Each row is a point on a landscape with many peaks, with its height.
From any point a climber takes the steepest step (rise divided by distance) to one of its 5 nearest points. It stops when none of these is higher. Distance is the straight distance between rows; heights are no part of it.
tuz height 1.68: [57 125 104 103 69 135 102 143 132 124 104 83 115 108 118 83 131 106 112 104 77 95 71 102 124 62 107 69 71]
vulup height 4.76: [118 101 106 122 90 112 103 91 121 98 112 87 121 115 115 104 103 107 82 91 106 96 124 96 96 66 93 115 90]
Denu height 5.08: [82 113 84 62 114 105 91 91 101 106 90 104 94 93 91 100 112 79 106 115 68 103 69 107 99 115 115 73 76]
fedem height 4.96: [137 98 118 106 131 77 95 85 53 90 96 142 69 91 64 76 61 109 94 98 126 105 121 110 99 120 99 122 110]
Vugo height 5.39: [83 121 63 54 112 103 84 90 61 103 85 110 70 79 70 84 103 103 118 116 88 109 60 93 92 126 116 60 103]
Nem height 5.71: [93 109 95 74 104 94 96 102 82 101 93 108 84 84 81 90 87 108 96 88 118 103 89 93 88 126 107 75 100]
Logis height 5.14: [112 96 107 103 113 74 84 90 65 84 97 108 86 95 70 93 76 121 105 96 119 113 105 99 90 137 97 93 111]
feve height 3.79: [59 92 80 69 93 89 96 114 82 121 96 100 59 93 105 94 93 101 151 116 126 118 64 78 88 134 88 73 90]
tel height 4.70: [115 88 113 134 100 126 113 118 122 122 100 118 111 117 107 112 135 114 107 95 112 99 123 107 99 68 92 135 114]
reb height 5.54: [96 89 98 111 130 109 83 69 78 79 90 98 125 109 109 107 82 78 69 82 64 87 117 93 101 94 114 107 111]
bime height 4.55: [128 89 101 119 94 97 116 120 121 97 107 104 107 115 113 109 110 99 100 102 133 99 119 107 101 83 81 127 111]
Bov height 4.85: [127 90 118 110 121 76 102 77 107 79 101 108 112 104 98 103 85 105 98 95 129 109 124 114 98 109 82 131 119]
vede height 3.96: [102 86 104 117 100 100 125 119 134 120 101 113 95 93 113 107 111 108 122 108 128 109 105 116 96 98 89 127 107]
malif height 6.46: [68 98 100 81 92 93 96 110 100 103 109 88 82 100 110 96 110 100 134 121 104 118 74 105 99 110 83 82 87]
zuna height 1.28: [89 109 98 90 58 127 111 146 136 120 97 89 102 109 116 92 133 122 130 102 97 99 58 97 116 59 88 77 73]
sadul height 5.20: [111 98 105 116 95 114 113 100 104 80 111 88 116 100 105 96 102 116 77 78 92 92 122 98 93 89 115 103 95]
zava height 4.72: [121 89 100 136 108 116 116 105 123 106 110 92 125 126 118 104 110 124 90 87 107 84 124 100 96 74 92 136 108]
pas height 2.33: [80 94 92 71 106 89 92 110 97 108 100 112 59 95 90 92 99 103 134 120 126 114 85 93 89 121 114 100 95]
Sotus height 2.54: [55 87 78 76 80 98 109 138 105 124 93 75 75 92 109 103 112 107 135 114 134 114 70 83 90 114 82 78 88]
rika height 3.48: [108 101 106 106 103 93 96 95 87 98 107 100 104 93 112 92 87 99 82 98 95 94 114 114 96 118 104 85 99]
basu height 4.49: [105 94 99 102 94 101 104 96 97 88 101 95 117 101 91 96 91 83 65 77 65 88 115 90 95 83 124 75 94]
biz height 4.59: [131 71 97 135 91 104 102 113 129 110 112 119 127 97 110 140 122 124 92 80 130 113 117 107 100 83 66 142 135]
Tem height 3.46: [99 122 89 91 107 120 105 88 101 96 104 97 109 95 100 86 102 78 78 99 52 78 98 90 108 98 138 83 94]
Gan height 1.63: [75 124 98 107 77 117 113 118 110 109 106 77 115 124 123 89 117 105 113 102 79 97 83 97 113 76 97 94 80]
Nono height 5.66: [94 117 78 87 121 115 84 57 68 78 85 106 112 89 85 92 91 80 60 105 59 96 110 105 100 117 129 97 118]
Zez height 1.65: [66 106 93 95 61 117 105 136 129 118 104 79 95 106 122 90 119 124 128 113 119 98 73 104 98 74 64 82 93]
venid height 4.69: [125 98 118 131 105 94 113 87 107 79 98 90 123 111 112 120 101 107 99 77 112 95 138 104 82 88 86 114 116]
Lev height 3.58: [87 118 93 68 94 101 94 99 98 109 106 89 79 102 105 103 104 88 114 105 69 100 81 103 103 104 103 83 87]
defa height 4.52: [127 70 111 157 99 111 108 100 116 84 105 112 123 108 106 131 107 115 87 80 126 94 123 100 100 82 74 141 127]
til height 6.65: [112 85 114 120 108 95 101 72 88 78 101 104 119 100 112 107 91 88 71 86 85 92 127 99 89 97 109 116 102]
Buba height 4.68: [110 81 115 144 97 130 112 85 116 90 110 87 134 136 125 90 99 116 75 65 93 82 126 82 96 71 115 134 97]
Fepon height 4.62: [105 76 92 130 101 110 115 129 129 117 109 112 98 93 110 118 119 108 118 97 111 111 116 106 100 75 83 146 117]
vama height 0.67: [94 95 91 85 97 110 109 114 113 113 93 106 81 99 107 96 104 100 138 110 126 126 95 103 111 109 88 104 100]
patep height 5.05: [74 111 69 47 106 87 102 108 54 128 91 112 64 95 85 73 93 105 147 115 118 109 66 90 92 135 108 73 94]
kabo height 2.29: [85 90 100 116 80 110 108 119 132 111 107 100 89 111 102 112 122 102 125 118 112 107 83 118 110 77 69 119 85]
Lene height 6.09: [128 73 113 101 122 106 86 62 87 78 91 101 118 111 116 102 82 83 56 80 84 84 129 98 97 108 140 139 118]
napo height 1.18: [102 102 110 85 109 107 94 107 113 100 104 101 96 92 116 95 103 99 109 98 99 93 106 115 97 101 95 97 81]
Vomu height 1.29: [90 114 103 83 85 89 92 99 111 98 106 95 98 97 112 94 119 80 111 98 77 109 79 103 104 83 101 104 81]
gena height 6.44: [77 132 77 72 114 96 84 96 71 86 85 95 102 83 58 96 98 101 76 107 79 95 84 94 101 129 123 57 102]
guzi height 2.34: [87 85 88 109 69 119 120 146 116 118 91 96 89 102 110 110 115 105 140 114 128 119 81 104 96 86 63 101 98]
pok height 6.45: [97 79 85 95 99 101 106 124 112 107 93 102 84 92 91 115 109 99 137 117 133 110 94 102 102 99 71 126 97]
Rozul height 3.01: [93 110 90 66 101 102 92 112 102 102 96 113 84 88 117 103 113 88 94 106 82 104 89 108 112 117 108 75 92]
Vopuz height 5.07: [115 98 105 104 103 91 97 83 83 90 93 102 117 95 105 101 78 91 63 72 87 83 107 94 101 99 110 95 104]
sunof height 5.17: [129 108 119 102 116 70 98 76 83 84 98 100 108 98 86 97 83 99 86 89 124 107 119 106 98 125 104 121 116]
tupim height 2.85: [69 121 107 101 70 109 99 125 111 104 114 93 109 114 100 85 111 90 106 108 66 87 64 92 102 85 97 74 81]
kida height 3.69: [106 93 102 123 76 120 116 113 118 108 95 90 112 105 108 97 128 110 124 103 91 94 87 116 101 73 80 110 99]
Goda height 2.83: [70 128 115 101 80 106 100 113 122 102 115 87 116 118 114 85 112 94 98 100 55 98 71 90 123 65 107 90 79]
Vufid height 4.64: [131 83 96 126 92 104 116 120 126 105 111 122 114 100 102 120 109 119 112 102 114 103 107 110 91 74 70 133 122]
bulif height 6.27: [86 136 66 59 117 121 85 88 86 101 85 108 85 82 67 99 109 80 86 120 63 75 76 94 105 113 121 73 97]
Fuf height 4.67: [123 96 122 121 103 75 110 93 101 95 95 93 107 100 88 115 93 114 91 99 127 110 119 104 94 101 80 112 119]
des height 4.58: [101 100 122 125 83 128 101 96 121 110 110 89 111 116 122 87 114 102 96 93 87 85 117 108 103 57 109 129 95]
Lavum height 3.45: [104 123 98 75 111 111 94 94 95 102 107 98 97 88 99 100 99 93 83 101 74 84 96 105 101 103 120 79 85]
saz height 4.71: [113 98 119 150 102 132 120 98 122 109 120 101 129 122 128 107 110 123 90 73 101 76 131 101 86 55 107 132 107]
pobo height 4.23: [111 92 111 110 106 66 105 97 106 91 107 99 97 93 99 104 86 115 95 99 130 103 121 100 92 113 85 107 110]
med height 6.34: [125 85 107 119 117 87 96 61 98 85 92 108 112 104 111 96 76 83 81 85 100 95 139 104 89 105 125 123 109]
kis height 5.51: [96 98 83 85 97 110 85 82 76 100 90 113 119 85 96 106 82 80 61 103 58 87 103 95 98 97 112 76 105]
daf height 4.00: [105 100 103 88 100 81 96 113 89 98 86 101 81 97 78 92 81 120 100 109 129 98 109 96 97 121 87 94 99]
sovu height 1.51: [75 95 84 83 70 110 101 133 123 112 107 87 80 108 114 99 119 102 136 116 117 118 61 94 104 99 68 73 71]
vazon height 5.86: [94 118 73 60 120 104 73 92 88 105 99 105 87 80 72 98 98 90 102 112 88 96 78 102 114 128 113 76 103]
nebog height 4.99: [107 114 104 94 111 94 81 94 74 84 89 95 99 89 100 107 92 96 72 98 92 96 95 102 97 125 120 80 102]
Nari height 1.78: [82 92 104 116 68 110 102 124 116 103 94 80 104 110 106 99 124 104 124 102 117 103 84 104 103 76 76 99 85]
tozi height 4.82: [127 99 121 116 108 78 97 67 94 85 94 95 109 99 105 110 85 102 92 91 114 107 127 100 98 108 87 111 114]
kapu height 5.89: [96 102 84 59 115 89 92 109 76 110 85 114 69 87 79 88 83 100 109 110 116 101 97 97 101 126 111 65 95]
Zim height 6.48: [74 104 99 91 77 101 95 124 114 115 103 90 95 102 104 101 124 100 120 110 102 102 73 109 114 95 81 84 77]
bim height 6.03: [103 97 107 120 96 114 99 85 97 103 108 96 119 119 109 104 85 98 69 79 68 89 126 85 85 83 124 109 100]
govap height 3.22: [105 98 104 98 99 73 99 116 85 107 93 105 74 82 76 99 76 111 117 99 144 119 106 79 94 119 82 106 115]
Zigu height 4.61: [118 103 98 118 86 119 115 96 137 112 105 97 109 116 119 106 107 108 99 88 99 98 113 110 104 77 96 121 96]
Tuzat height 3.28: [119 98 121 101 107 84 110 88 104 98 98 93 99 102 96 105 89 105 96 109 118 91 109 102 105 105 101 91 96]
loga height 5.85: [123 90 120 106 120 75 82 71 92 78 92 108 109 92 104 103 79 95 87 89 103 89 129 108 94 126 120 114 106]
fegov height 4.66: [105 81 132 153 97 132 117 103 117 101 119 97 142 134 117 96 101 126 67 67 87 87 132 78 78 70 116 136 101]
dusa height 3.14: [122 94 108 112 105 91 115 114 129 113 101 99 92 89 96 110 94 106 99 102 120 96 120 94 95 100 87 110 101]
luma height 4.51: [70 108 79 71 101 101 84 101 91 85 102 91 95 105 91 102 117 85 114 125 67 89 60 92 108 124 109 63 88]
binif height 0.39: [81 99 94 101 93 89 111 111 117 114 94 85 73 94 102 109 119 98 136 126 121 130 81 104 94 99 79 103 90]
Res height 2.61: [87 105 115 101 90 105 110 104 116 103 109 91 113 112 121 88 111 89 108 96 66 102 107 102 102 70 120 94 77]
pumi height 1.55: [108 94 88 62 102 91 94 108 101 102 107 108 71 89 97 90 106 103 116 109 109 114 99 97 103 107 100 92 99]
mube height 3.47: [121 95 99 88 90 97 96 91 103 98 110 93 115 92 103 105 88 94 78 86 83 93 111 87 100 99 123 78 97]
kog height 4.80: [124 86 115 114 115 67 100 74 88 91 120 112 98 98 82 101 80 104 109 106 132 114 119 103 105 116 97 142 120]
bada height 6.66: [91 120 95 87 125 85 76 90 69 102 92 111 90 88 76 93 89 108 84 106 105 102 89 95 92 128 106 70 112]
debe height 6.22: [100 102 94 91 123 91 86 75 67 85 87 118 116 87 81 89 74 91 76 106 79 105 101 106 108 127 123 78 116]
Febu height 4.90: [69 114 82 55 99 95 94 106 80 113 86 98 74 92 86 101 101 92 116 109 98 112 73 97 106 133 117 79 89]
Ruvut height 6.24: [104 111 74 89 119 111 85 69 61 83 84 96 114 80 73 95 84 76 70 106 66 82 101 94 98 100 122 66 115]
pag height 5.06: [96 101 114 111 105 134 112 93 111 100 111 93 114 118 117 89 98 105 71 77 66 81 112 86 111 70 114 118 85]
Poni height 0.61: [90 106 108 106 77 102 110 112 116 104 108 90 85 95 118 98 113 92 127 117 102 106 75 110 101 87 76 109 87]
dige height 4.60: [116 88 110 129 106 85 107 109 106 96 115 110 112 101 108 110 104 108 105 91 121 109 125 104 104 96 71 131 123]
guku height 3.31: [93 121 98 76 106 101 87 94 107 106 101 99 93 92 104 108 111 74 105 108 74 98 85 104 109 92 125 82 77]
pugi height 4.91: [109 93 107 95 110 77 82 73 65 82 88 110 81 93 78 99 78 102 74 101 116 101 106 102 102 133 110 99 104]
Govip height 4.25: [71 119 92 81 82 103 108 106 97 105 102 83 114 122 92 93 125 71 101 113 52 99 54 89 123 91 107 68 85]
rut height 5.40: [108 93 102 93 123 82 88 76 71 82 77 119 97 94 90 93 70 98 74 87 105 92 109 116 105 126 119 109 106]
boteg height 4.31: [122 91 102 111 105 100 110 116 109 100 109 107 101 95 92 123 98 105 108 103 144 115 127 83 98 95 75 122 118]
laro height 4.63: [117 90 106 123 113 73 97 87 103 84 112 126 99 107 84 117 87 106 104 110 132 117 115 96 113 116 77 133 128]
nune height 4.65: [78 118 79 84 94 111 102 94 100 108 103 83 99 93 96 96 111 69 101 108 59 97 69 109 109 99 121 68 88]
ziva height 5.04: [117 102 107 99 143 78 86 60 68 91 82 105 101 95 95 96 72 90 66 82 94 94 131 116 93 119 127 111 111]
renod height 5.44: [106 91 114 115 108 81 97 62 76 84 90 98 111 95 101 96 86 89 76 90 79 88 109 108 95 123 109 109 114]
Reg height 2.84: [83 81 101 133 76 110 123 137 133 113 102 92 94 112 106 115 119 108 143 122 123 112 75 112 103 82 68 112 105]
Momov height 5.35: [97 97 99 82 95 79 89 107 53 101 101 101 70 86 77 83 71 107 103 109 125 111 101 86 92 134 98 73 107]

Where does a climber stop that starts at each point below?
venid: til
Fuf: til
pobo: til
defa: til

Call two points neighbours if one is among the 5 nearest of the other. Go from one point of each pair to the other, from neighbour to neighbour, staying as high as possible. Name the lowest point that can't be avoided.
til / bada: reb
bada / pok: vede
Zim / til: feve
